The views of a scene show one set of named points, each view turned or mirrored, and shifted as a whole, with a little noise and some points left out.
(in the rows, 128 means zero)

Scene 1
View 1
j_61: [170 115 101  66 135 122 104 110 147 115 184 106 115 187  96 122 114  88
 138 121  94 165 114 113]
j_917: [180 125 109  70 137 125 137 117 127 130 149 130 119 148 122  98 151  78
 108 151 102 144 161 114]
j_654: [151 110 121  91 138 116 145 120 167 160 150 128 103  93 118 121 161  93
 157 160 113 137 147 131]
j_395: [160  97 105 104 125 100 162 172 152 182 129 126 128 106 113 114 165  93
  91 139  90 148 125 102]
j_861: [150 117  94 121 133 140 148 155 153 138 164 113 132 155 100 141 120 127
  66 113 113 140 106 123]
j_886: [166 123 133  75 139 119 159 106 148 161 127 148 100  70 142  94 193  73
 154 192 118 123 199 132]
j_282: [155 136 118  99 139 143 140 100 159 144 146 137 103  91 130 126 150 104
 165 167 137 124 176 153]
j_408: [175 124 111  75 132 120 137 119 134 142 142 133 114 126 126 102 155  79
 130 157 107 143 166 119]
j_597: [155  93 120  76 135  94 129 124 172 164 162 120 103 111 105 116 159  78
 171 151  92 157 127 112]
j_311: [111 110 132 126 169 153 177 113 203 129 203 115  99 125  88 150 154 144
  79 147 130  95 115 151]
j_8: [144 132 105 114 138 153 132 113 164 138 162 123 108 115 113 149 121 128
 150 137 140 132 139 155]
j_528: [128 119 134 122 159 148 193 126 177 148 161 134 105  94 115 127 180 125
  66 172 132  90 156 144]
j_571: [153 116  86 118 111 125 105 142 162 172 139 120 115  92 115 157 103 118
 207 118 127 170 113 145]
j_82: [141 123 116 118 141 140 164 129 167 158 145 134 109  87 120 133 157 119
 118 159 133 117 153 144]
View 2
j_528: [158 143 140 184 108 132 108 147 117  61 108 118 127 132  99 118 132  99
  98 169 108 173 100  99]
j_861: [131 149 127 137 119 131 103  87 100  98 114 131  99 153 152  81 127 158
 112 133 166 137 117  83]
j_917: [110 149 123 141 133 180 156 127  94 110 117 146 124 165 149 112 130 154
 132 136  71 148  95  87]
j_82: [152 138 147 168 110 119 117 140 117 104 124 108 123 139 116 106 139 123
  98 152  93 160 106 124]
j_571: [141 129 154 114 120  88 128 121 121 177 155  96 113 154 160  86 158 181
  92 102  91 121 132 168]
j_886: [141 143 142 176 118 155 158 170 114 120 123 117 143 147 101 126 135 106
 117 155  14 176  80 135]
j_8: [145 126 148 138 120 112 119 146 124 105 137 112 122 145 155 117 159 159
  87 130 106 133 136 122]
j_395: [130 165 127 152 113 143 130  89  97 143 112 124 105 155 109  65 108 127
 133 132 102 163  74 123]
j_408: [118 147 130 146 127 167 155 134 100 124 121 136 125 161 143 112 133 148
 126 136  56 150  95 106]
j_311: [167 151 127 137 121 113 102 148 130  34 102 122 109 126 105 116 155 107
  82 134 162 148 130 101]
j_654: [140 150 136 135 124 134 148 146 118 125 125 119 122 148 115 107 144 128
 109 121  65 152 100 144]
j_597: [132 166 122 102 132 144 165 133 115 138 121 128 112 154 112  94 146 134
 120  96  70 141  96 151]
View 3
j_886: [109 193 122 110 106 135 107  63 112  48 160  93 121 136 152 110 184 110
  97  85 125 154 134 113]
j_654: [104 146 127 111 124 127  99 102 128  75 156  79 138 132 150 120 147 129
 109  98 126 128 126  92]
j_571: [124 104 142 124 122 113 110 163 101  80 153  78 202 131 184 106  96 137
 117 113 134 119 107  44]
j_528: [ 93 170  72 119 156 115 103 135 138  51 151 119 107 104 141 153 189 136
 122 109 136 149 144 140]
j_597: [100 132 142 104 124 130  94 101 137  98 155  59 133 135 139 121 130 136
 110  92 122 111 120  77]
j_282: [116 159 126 123 127 123 112 107 122  59 162 113 157 131 171  99 158 112
 104 125 133 147 123 111]
j_395: [104 153 121  95 136 109 108 143  94 104 137  54 102 111 129 162 154 138
 121  50 128 125 133  70]
j_82: [105 155  96 120 140 115 107 137 119  55 152 103 137 113 156 136 163 134
 119 105 133 145 133 108]
j_917: [110 162 162  94 151 108 120 119 117 138 150  90 103 122 135 116 164  97
 101  98 138 130 115 113]
j_311: [ 76 124  67 126 180 116  86 161 184  71 156 119 121 100 131 159 156 160
 135 144 139 122 136 143]
j_61: [102 110 180  97 169 106 108 145 147 174 153  83 129 125 132 110 117 113
 110 130 138  97  97  98]
j_408: [113 165 156  99 136 113 118 108 110 114 151  89 118 128 144 112 161 100
 100  94 134 134 116 102]
View 4
j_886: [ 88 126  71 130 113  38 117  98 127  98 166 164 106 129 122  97 137 177
 154 136 121 183 145 119]
j_861: [125 125  89  30  49 141 150 124 115 153 109 160 132 117 124 151 125 104
 107 120 167 148 109 131]
j_8: [102 129  63  93  94 151 127 104  95 134 125 152 115 136 124 166 107 128
 143 134 130 169 137 113]
j_597: [113 139  85 112  91 117 126 107 164 108 163 143  86 141 126 137 155 132
 149  73 140 148 141 128]
j_408: [107 157 102  91  93  68 126 128 136  96 132 167 100 132 124 121 134 131
 128 125 134 155 118 135]
j_917: [107 162 109  85  89  76 129 145 131  95 125 169 102 131 124 129 131 121
 126 124 143 152 105 136]
j_61: [114 172 115  87  81 152 134 167 140 103 120 154  88 141 127 176 134  83
 134  84 163 135  92 133]
j_528: [ 86  86  58  81  74  76 142 116  91 155 151 165 145 104 122 116 123 165
 141 150 167 192 118 107]
j_654: [103 127  73 111  94 102 124  97 135 116 156 151 101 134 125 131 139 147
 148 107 133 165 144 120]
j_82: [100 106  60  86  83 100 132  91 106 141 143 157 128 121 122 127 123 155
 140 136 141 180 141 114]
j_282: [ 90 133  62 120 114 100 116  99 101 113 142 158 109 137 121 140 111 154
 155 142 116 180 147 111]

In a view up to two points have been moved. Name them for each view, in the order of its rows, or write -.
view 1 | j_886, j_528
view 2 | -
view 3 | j_597
view 4 | j_408, j_61

Scene 2
View 1
j_953: [114 160 132 133 129 113 176 108 146 135 171 120 145 140 133 147 174 168
 115 123 160 145 176 134]
j_353: [132 194 119 126 117 106 176 111 140 117 155 143 158 134 114 147 174 153
 116 126 177 153 155 135]
j_159: [126 197 119 127 101 110 180 122 153 105 181 152 152 102 145 113 173 100
 135 129 160 158 168  85]
j_385: [106 157 138 132 132 132 149 103 145 129 164 136 126 117 148 102 177 108
 154 123 121 173 151  83]
j_846: [160 149  69 118 132 114 195  99 191 163 165 160 146  72 120 123 192 163
  98  97 126 151 180 108]
j_897: [163 182 109  70 128 137 164  87 137 113 152 160 147 133  71 117 192 159
  99 135 183 135 115 148]
j_559: [116 120  95 164 138 107 191 111 195 182 184 123 133  79 174 131 179 159
 120  91  95 159 221  86]
j_98: [108 157 112 152 102  96 204 134 180 142 218 121 149  92 187 134 170 136
 121 116 143 142 232  88]
j_442: [130 193 115 146 135 110 153  98 136 123 111 161 149 122 107 133 176 128
 140 111 138 192 128 107]
j_698: [134 166 105 133 127  99 193 111 159 146 170 129 157 125 123 164 176 188
  93 117 168 138 188 147]
j_305: [106 173 138 137 123 130 149 107 146 117 165 142 129 110 153  94 176  89
 159 124 123 177 150  70]
j_660: [109 180 136 159 136 103 156 105 130 127 129 134 148 144 126 150 168 146
 139 116 147 181 153 122]
j_288: [101 162 144 142 136 127 148 103 137 128 153 128 132 133 144 118 175 124
 149 123 131 173 152  98]
j_914: [ 68 154 149 202 137  97 158 120 150 147 155 110 133 123 192 140 158 119
 170 105 100 198 196  73]
j_122: [ 69  99 156 162 153 133 157 110 162 169 199  83 111 130 195 120 175 150
 149 114  95 156 210  93]
j_544: [102 182 127 153  84  76 220 149 162 123 233 102 172 126 186 173 156 163
 104 132 195 120 246 127]
j_426: [142 177  96 135 127 101 187 105 158 140 148 151 158 114 110 151 178 170
 102 108 157 158 167 132]
j_487: [140 182 122  93 120 128 169 101 138 112 168 148 148 130 101 121 183 146
 113 134 177 139 138 133]
j_629: [157 182  92 108 124 110 186 100 155 130 149 158 158 116  90 145 185 175
  92 118 173 144 151 146]
View 2
j_698: [ 61  92 142 167 167 173 138 105 131 126 171 160 160 144 162 119 181 123
 107 153 186 182 134 134]
j_914: [ 73 127 145 184  89 121 103 103 175  74 216 175 193 141 105 173 162 226
 111 184 168 110 147 134]
j_288: [110 124 131 147 113 119 136 103 166 114 193 179 171 152 121 168 174 165
 105 152 128 139 132 128]
j_629: [ 95  92 127 147 172 165 147 116 116 147 159 174 144 147 144 136 203  98
 110 148 165 203 118 130]
j_98: [ 29 124 150 176 131 141 102 126 135  89 171 203 208 154 186 169 184 180
  69 169 204 151 147 126]
j_953: [ 71 100 141 163 150 159 140  98 150 120 183 161 165 143 154 129 168 139
 105 150 166 161 139 132]
j_559: [ 19 148 149 199 132 154 105 116 140  99 187 187 200 158 135 148 219 190
  87 130 208 126 113 156]
j_122: [ 41 155 157 184 105 133 125  86 190  93 211 171 208 155 154 147 163 209
  79 117 154  78 142 149]
j_487: [115 104 126 125 154 139 156 111 136 146 159 187 155 151 160 158 183 102
  97 141 131 187 126 120]
j_385: [108 140 130 145 108 112 130 112 160 115 186 198 180 158 120 185 187 170
  94 144 127 132 125 129]
j_353: [106  88 129 143 151 148 143 112 133 129 171 173 151 143 146 149 174 122
 111 172 153 190 136 119]
j_897: [131 101 118 117 169 146 171 110 127 168 149 182 139 155 148 146 196  77
 105 124 116 200 111 124]
j_305: [114 136 126 140 100 100 120 121 155 110 183 209 185 159 120 203 189 177
  92 159 127 137 127 121]
j_846: [ 55 135 131 174 158 162 124 127 107 136 157 196 171 162 129 152 245 134
  94 121 190 174  92 151]
j_660: [114  95 128 155 128 140 136 101 153 116 194 161 152 139 106 148 167 153
 129 175 144 159 137 128]
j_442: [133 105 116 147 127 132 134 118 135 129 183 179 146 144  77 169 198 143
 135 173 137 176 114 128]
View 3
j_122: [168 106 108 104  76 109 152 130 116 195 136  82 145 122 175 125 155 153
 154 176 135 187 132 131]
j_288: [181 154 144 157  99 104 132 180 154 153 161 102 158 159 146 141 166 130
 130 144 119 145 137 128]
j_897: [150 216 229 145 126 140 100 175 188  66 211 116 145 166 126 151 182 106
 135 122 120 142 101 129]
j_442: [170 172 173 197 100 105 120 205 191 133 173 129 159 179 140 132 173  91
 121 125 132 137 155 127]
j_846: [111 185 197 134  81  92 108 125 208 141 204 136 153 146 166  90 179  99
 142 137 157 201 131 142]
j_353: [181 193 189 158 118 110 136 165 189 114 182 104 133 188 133 126 179 103
 165 115 127 151 121 147]
j_426: [154 184 197 155 102 113 132 154 196 121 185 120 130 179 149 107 182  86
 167 120 150 176 133 147]
j_629: [148 203 218 151 114 121 121 156 204  94 199 121 130 177 138 117 185  89
 162 114 143 168 116 146]
j_305: [179 170 131 165  99  73 117 174 164 174 171 112 183 152 145 135 162 148
 106 145 103 138 136 131]
j_544: [207 196 156 107 126  67 186  88 178 168 167  68 105 198 143  85 178 138
 237 112 124 189  98 192]
j_559: [123 142 149 114  63  82 135 105 176 189 172 120 148 132 184  79 170 118
 158 158 163 219 140 146]
j_953: [173 164 176 132 105 121 150 146 167 130 167  97 122 171 148 121 176 108
 180 132 144 173 123 146]
j_487: [167 207 201 143 124 119 116 163 181  97 196 108 148 170 130 142 178 120
 144 125 116 145 104 138]
j_159: [175 206 161 159 112  58 123 149 197 161 189 112 165 174 141 110 171 134
 139 123 106 153 123 156]
j_914: [195 116  95 166  77  73 163 166 148 214 129  98 151 166 164 112 159 129
 150 150 135 162 166 141]
j_98: [169 176 137 115  95  52 153  97 178 195 173  96 142 161 162  84 168 145
 182 136 129 194 119 171]
j_698: [160 178 196 131 108 120 148 131 185 119 182 103 113 178 147 106 184  94
 193 120 153 187 117 155]
View 4
j_914: [ 71 161  76 163  89  73 193 198 148 124 155 115 105 145  96  96 108 186
 126 149 110 114 127 130]
j_544: [124 136  97 236 117  98 160 202 108 134 194  97 119 234   9  98 145 115
 154  72 114  41 149 106]
j_159: [136 148 113 164  79 119 174 150  99 107 171 111 171 175  47  98 165 141
 137  99 105 139 151 137]
j_98: [100 155 113 205  92 103 185 166 113 135 159 114 117 206  22  91 134 156
 156 101 110  98 157  87]
j_426: [127 127 150 135 108 114 161 147  62 131 194  90 173 190  30 118 104 118
 125 142 109  95 156 135]
j_385: [ 94 153 119 144  81 125 160 153 116 110 147 140 168 141  96  97 141 165
 123 131 109 132 135 135]
j_559: [ 68 158 141 164  89  96 196 145 100 148 150 111 115 187  27  99  85 178
 149 154 107 110 158  75]
j_629: [144 117 156 128 110 133 145 139  49 120 199  94 200 189  31 121 121 103
 120 129 107  96 154 147]
j_897: [146 114 172 115 107 163 115 126  47 103 184 123 238 172  62 120 147  96
 111 118 109 100 149 160]
j_953: [106 127 134 158 115 114 145 173  87 130 184 109 161 183  56 115 107 126
 123 131 114  66 143 132]
j_698: [122 121 145 156 119 113 150 163  68 134 195  92 164 202  26 118 101 110
 129 130 112  65 150 128]
j_846: [112 141 170 130  89 123 180 112  58 138 167 100 168 191   8 109 103 143
 139 147 104 130 171 100]
j_442: [132 134 118 106  91 109 168 152  85 103 186  99 190 143  84 116 127 136
 106 148 104 141 137 180]
j_122: [ 30 161 127 178  96 113 157 176 138 139 123 161 115 155  96  92  99 192
 135 147 118  76 133  78]
j_288: [ 98 144 115 142  92 119 152 167 114 112 159 133 168 144 100 105 131 153
 116 134 111 111 131 146]
j_660: [116 130 107 131 108 100 155 181  99 112 190 101 167 151  90 116 117 131
 108 144 110  98 131 170]
j_487: [137 125 149 140 102 148 126 144  71 109 181 123 211 174  65 114 151 109
 118 109 111  97 145 152]
j_353: [141 123 126 147 106 119 145 165  79 112 195 100 186 179  57 116 137 110
 118 116 110  91 144 159]
View 5
j_846: [140 161 147 126 103  84 167  95  93 166 102  70 137 105 124 104 160 124
 156 172 132  74 172 150]
j_487: [146 166 128  69  95 152 140 108 108 138  91  95 114  99 111 135 125 142
 116 132 156 141 180 156]
j_914: [161 167 154 156 146  96 103 119 148 146 187 135  95 118 153  95 184 123
 111 147  60 172 105 113]
j_426: [148 173 119 104 120 120 160  94  92 144 104  99 120 129 104 129 150 112
 113 165 135 110 166 143]
j_288: [158 166 152 114 115 129 114 115 134 136 132 124 107  90 144 116 138 142
 117 138 107 171 139 135]
j_660: [161 178 127 111 133 134 130 102 112 123 122 136 109 117 123 129 138 120
  94 157 115 167 138 129]
j_442: [169 182 153 100 133 121 134  96  85 122  88 123 120  98 120  99 127 129
 101 174 132 173 137 130]
j_559: [139 157 147 167 117  67 146 108 136 174 165  90 122 118 149 103 193 117
 160 158  81  80 146 135]
j_353: [150 172 119  81 120 145 143 102 102 140 109 105 105 124  99 134 143 124
  98 145 141 141 163 146]
j_897: [146 171 128  63  85 159 153 100  91 130  57  95 128  87 108 145 101 145
 125 142 178 133 193 161]
j_305: [160 162 177 107 123 115  99 121 129 145 140 107  98  84 143  76 152 155
 118 134 104 185 129 133]
j_159: [148 158 157  80 123 118 123 114 107 162 129  70  97 109 103  76 169 143
 113 136 133 147 150 150]
j_385: [154 160 168 115 110 118 109 117 134 143 132 110 108  78 150  95 143 154
 131 136 108 171 139 136]
j_698: [138 169  99 108 114 131 162  99 112 152 124 100 113 144 102 156 160 108
 116 149 129  93 174 147]
j_953: [143 168 108 116 116 136 145 105 127 146 136 113 110 131 120 153 153 117
 115 141 115 120 161 143]
j_98: [131 146 137 121 120 100 129 121 140 185 184  67  88 139 116  96 209 125
 130 123  96 102 153 148]
j_629: [144 173 115  84 108 135 166  93  87 142  84  92 126 121  97 140 135 119
 117 160 158 106 182 152]
j_122: [141 151 143 172 101 105 110 128 188 154 193 129 106 100 182 138 171 133
 158 118  58 132 138 130]
j_544: [122 149  89  92 130 142 136 121 146 184 199  70  68 184  77 138 217 106
  93 102 107 100 170 153]
View 6
j_897: [ 29 171 160 124 159 138  91  58 115 140 108 120 141 143 159 116 124 157
 172 150 117 152 112 119]
j_953: [ 70 191 115 129 139 197 141  91 113 144 128 124 156 129 118 116 159 104
 125 144 151 118 143 136]
j_122: [154 164 121 155 132 228 175  97  90 107 146 141  99 144 103 137 217  90
  92 138 184  64 153 140]
j_288: [ 97 161 156 132 155 172 136  87 114 123 125 139 121 105 118 146 160 137
  95 132 151  80 122 132]
j_629: [ 24 184 120 118 144 153 120  98 110 159 106 112 169 142 145 112 136 140
 152 142 136 152 125 124]
j_353: [ 35 188 132 113 149 167 121  86 120 152 117 129 157 112 128 122 131 127
 120 140 142 126 127 127]
j_660: [ 74 181 141 131 154 180 134  98 130 139 124 124 165  92 108 138 144 136
  97 130 130  93 124 147]
j_544: [ 33 228  72  89 122 213 160  84 100 169 133 162 139 110 107  97 152  34
  85 154 216 132 177 106]
j_159: [ 43 172 130  97 146 136 137 104  92 153 107 150 113 109 133 134 149 133
  86 134 189 107 125 100]
j_559: [108 164  81 135 121 186 187 155  71 143 117 119 132 170 121 130 219 118
 102 127 200  94 144 124]
j_426: [ 41 184 109 119 141 164 137 117 111 159 110 111 173 134 130 119 150 135
 130 135 145 134 128 129]
j_98: [ 71 186  85 104 124 182 173 120  77 154 122 151 113 134 118 120 187  82
  81 139 222 105 155 104]
j_385: [102 150 156 131 153 158 139  93  99 119 120 142 102 114 127 150 168 146
  92 130 165  74 119 123]
j_698: [ 45 199  97 121 133 191 141 102 109 157 119 116 171 143 125 106 154 104
 138 144 152 141 143 130]
j_305: [ 94 147 160 121 156 144 138  98  98 125 116 152  93 103 126 156 165 149
  75 128 176  70 115 115]

In a view up to two points have been moved. Name them for each view, in the order of its rows, or write -.
view 1 | j_953, j_159
view 2 | -
view 3 | j_559
view 4 | j_426, j_122
view 5 | j_305
view 6 | -

Scene 3
View 1
j_649: [ 96  84 122 138 169 156  90 102 153 145 186 171 127 187 115  42 104 134
 163 116 151 149 153 187]
j_730: [110  71 124 142 147 142 120 146 154 173 217 119 101 120 155 152 111  71
 118 142  56 116  91 157]
j_581: [106  69 136 115 154 154 100 118 152 130 184 168 114 171 117  82 101 128
 169 127 134 124 116 193]
j_868: [ 88  47 151  95 135 136 119 154 139 132 203 132  82 150 126 115 107 116
 175 139  90 108  98 191]
j_161: [ 99 105  92 187 184 155  90  99 160 197 212 149 140 163 146  54 113  90
 116 116 113 171 164 151]
j_569: [153 124 135 172 153 148 124 103 151 133 203 135 142 120 120 121  97  83
  89 132 114 139 111 156]
j_955: [122  83 142 122 135 143 126 130 133 124 202 130 112 122 117 128  99 108
 135 141  94 118 101 172]
j_638: [ 97  83 133 177 173 135 114 139 151 185 236 104 103 151 144  80 120  74
 116 126  90 153 138 159]
j_714: [ 94 104 142 141 149 138 122 108 107 132 214 124 125 135  95  48  96 135
 139 123 121 166 177 168]
j_436: [142 148 113 215 159 140 134 101 129 176 242  91 156  82 134 116 102  58
  46 132  69 176 152 118]
j_216: [102 108 147 198 192 136 104 108 149 168 227 121 119 182 117  11 118  99
 124 108 154 180 179 170]
j_435: [130  80 189 133 146 126 139 144 140 104 212 109  92 145  97 103 110 102
 141 136 126 116  99 190]
j_158: [113  83 113 134 145 152 113 124 147 156 198 145 123 125 139 135 102  95
 126 141  79 125 106 160]
j_10: [150 152 130 194 147 140 138  90 116 140 225 107 160  86 109 107  95  85
  64 132  96 171 152 132]
j_50: [ 87  42 154 115 159 140 107 152 159 148 205 141  77 185 130  84 114 114
 181 131 119 115 105 199]
View 2
j_10: [ 69 117 120 163 108 177  93 113 140  61 118  68 136 114 113 152 174 109
 116 181 171 123 140 197]
j_436: [ 66 122 113 163 108 170  91 120 118  52 107  54 154  81 107 134 160 110
  83 181 198 135 144 217]
j_649: [ 89  92 133 162  90 164 186 109 113  94 148  99  94 215 163 100 116 146
 114  76 122 141  63 112]
j_581: [115 108 154 135 109 166 180 128  95 124 135  88  98 209 145 125 113 149
 127  98 121 112  94 106]
j_730: [131 128 154 114 126 168 149 157  50 128 107  48 139 120 105 126 100 141
  80 142 176 109 152 154]
j_569: [ 80 122 135 149 129 160 120 119  99  83 104  92 128 143 119 158 139 134
 124 157 156 117 141 157]
j_955: [124 126 160 116 122 178 149 144  92 128 117  63 118 166 114 146 126 136
 126 143 142  94 136 137]
j_435: [105 145 166  98 125 151 159 142 112 121 115  37  93 185 125 182 139 164
 132 136 149  85 106 126]
j_161: [ 72  92 111 177  90 162 156 107  99  65 135  83 127 142 145  86 119 134
  70 105 169 163  85 165]
j_714: [100 106 137 144  78 189 155 121 159  94 151  46 100 182 141 119 167 121
 118 117 136 116  79 159]
j_638: [ 92 126 133 131 102 155 158 134  94  88 125  29 122 130 132 117 119 152
  64 120 189 133  95 166]
View 3
j_10: [163  74 104 117  53  68 121 148 171 188 127  88 138 124 166  80 147  87
 184 148 163  44  97 112]
j_868: [139 132 187 113 148 144 102  72 159 133 119 135  91 125 123  75  76 157
 124 152 168 143 120 117]
j_730: [136  95 148  73 115 138 108 112 189 189 120 142 103  96 100  75  89 143
 170 178 182 108 106 148]
j_216: [144 105 172 138   7 139 168 120 103 125 139 106 123 137 165 135 127  96
 109 163 209  69 129  75]
j_638: [136 102 169 103  55 149 144 133 141 166 120 134 105 106 128 107 110 127
 150 186 197  80 113 114]
j_50: [133 130 199 113 111 167 120  65 139 119 132 137  91 130 120  99  71 145
  98 158 193 146 128 107]
j_436: [154  64 103  94  35  85 130 171 175 211 119 105 134 100 148  84 149  95
 203 175 176  26  93 129]
j_158: [147 103 134  88 110 124 103  91 183 162 143 131 122 108 127  81  94 132
 153 157 182 107 126 135]
j_435: [133 104 183 124 109 121 112  91 155 148 104  93  82 156 130  71  86 111
 120 137 159 135  77  99]
j_714: [162 128 157 156  80 104 127 107 123 120 134 110 127 132 185  96 129 126
 127 143 170  76 134  82]
j_569: [151  75 113  95  62  98 111 109 184 169 143  95 135 130 142  89 113  91
 152 143 182  87 108 123]
j_649: [151 124 155 128  63 140 130  64 131  97 168 116 137 136 162 123 103 117
  93 137 205 113 160  92]
j_581: [143 120 162 115  98 139 109  46 151 104 158 112 117 145 141 100  78 119
  89 128 192 146 139 104]
j_161: [150 100 133 101  22 144 147 115 141 142 164 132 145 105 150 130 124 112
 136 173 221  63 158 110]
View 4
j_10: [128 163 127 145  69 104 130 139  49 133 167 123  44  93 167 162 110  93
 193 101 135 178 155 162]
j_216: [118 176 177 153  32 101 141 142  92 123 164 136 139 166 108 154  78 156
 187  78 129 136 169 109]
j_569: [135 145 133 127 112 116 125 111  74 126 174 103  88  99 129 149  94  84
 194 108 121 170 128 131]
j_435: [153 108 150 136 144 154 149 129 145 106 175 105 135 112  95 129  85  89
 193 105  79 180 183 138]
j_638: [149 168 163 160 116 136 144 143  85 150 148 151 109 162 121 143  97 146
 173 101 110 152 156 129]
j_730: [164 146 134 145 199 162 124 130  89 159 144 126  97 126 108 151 116 108
 154 141 104 159 115 138]
j_868: [150 111 144 143 179 176 129 149 158 124 154  95 162 120  63 150 107 105
 148 142  92 151 155 145]
j_436: [139 185 133 155  88 106 132 141  22 156 153 152  22 115 179 160 117 111
 186  99 138 174 136 154]
j_649: [105 143 161 136  62 117 118 137 133 110 166  83 185 135  61 169  78 131
 162 113 132 119 145 108]
j_50: [144 122 163 142 155 165 134 137 158 121 157 102 188 148  53 144  88 128
 156 128  91 137 153 115]
j_161: [114 186 162 148  63 106 118 138  67 145 149 127 129 158 105 172  90 153
 163 109 149 120 119 108]
j_158: [139 142 132 135 156 145 117 130  96 142 152 101 113 110  99 162 109 101
 157 138 121 149 115 138]
j_955: [141 118 132 137 153 151 127 137 122 124 163  95 121  95  97 152 107  86
 167 133 103 164 145 149]
j_581: [121 121 149 127 116 139 118 130 147 109 171  75 181 118  55 160  86 106
 164 127 115 133 141 116]

In a view up to two points have been moved. Name them for each view, in the order of its rows, or write -.
view 1 | -
view 2 | j_649
view 3 | j_569, j_581
view 4 | j_216, j_638
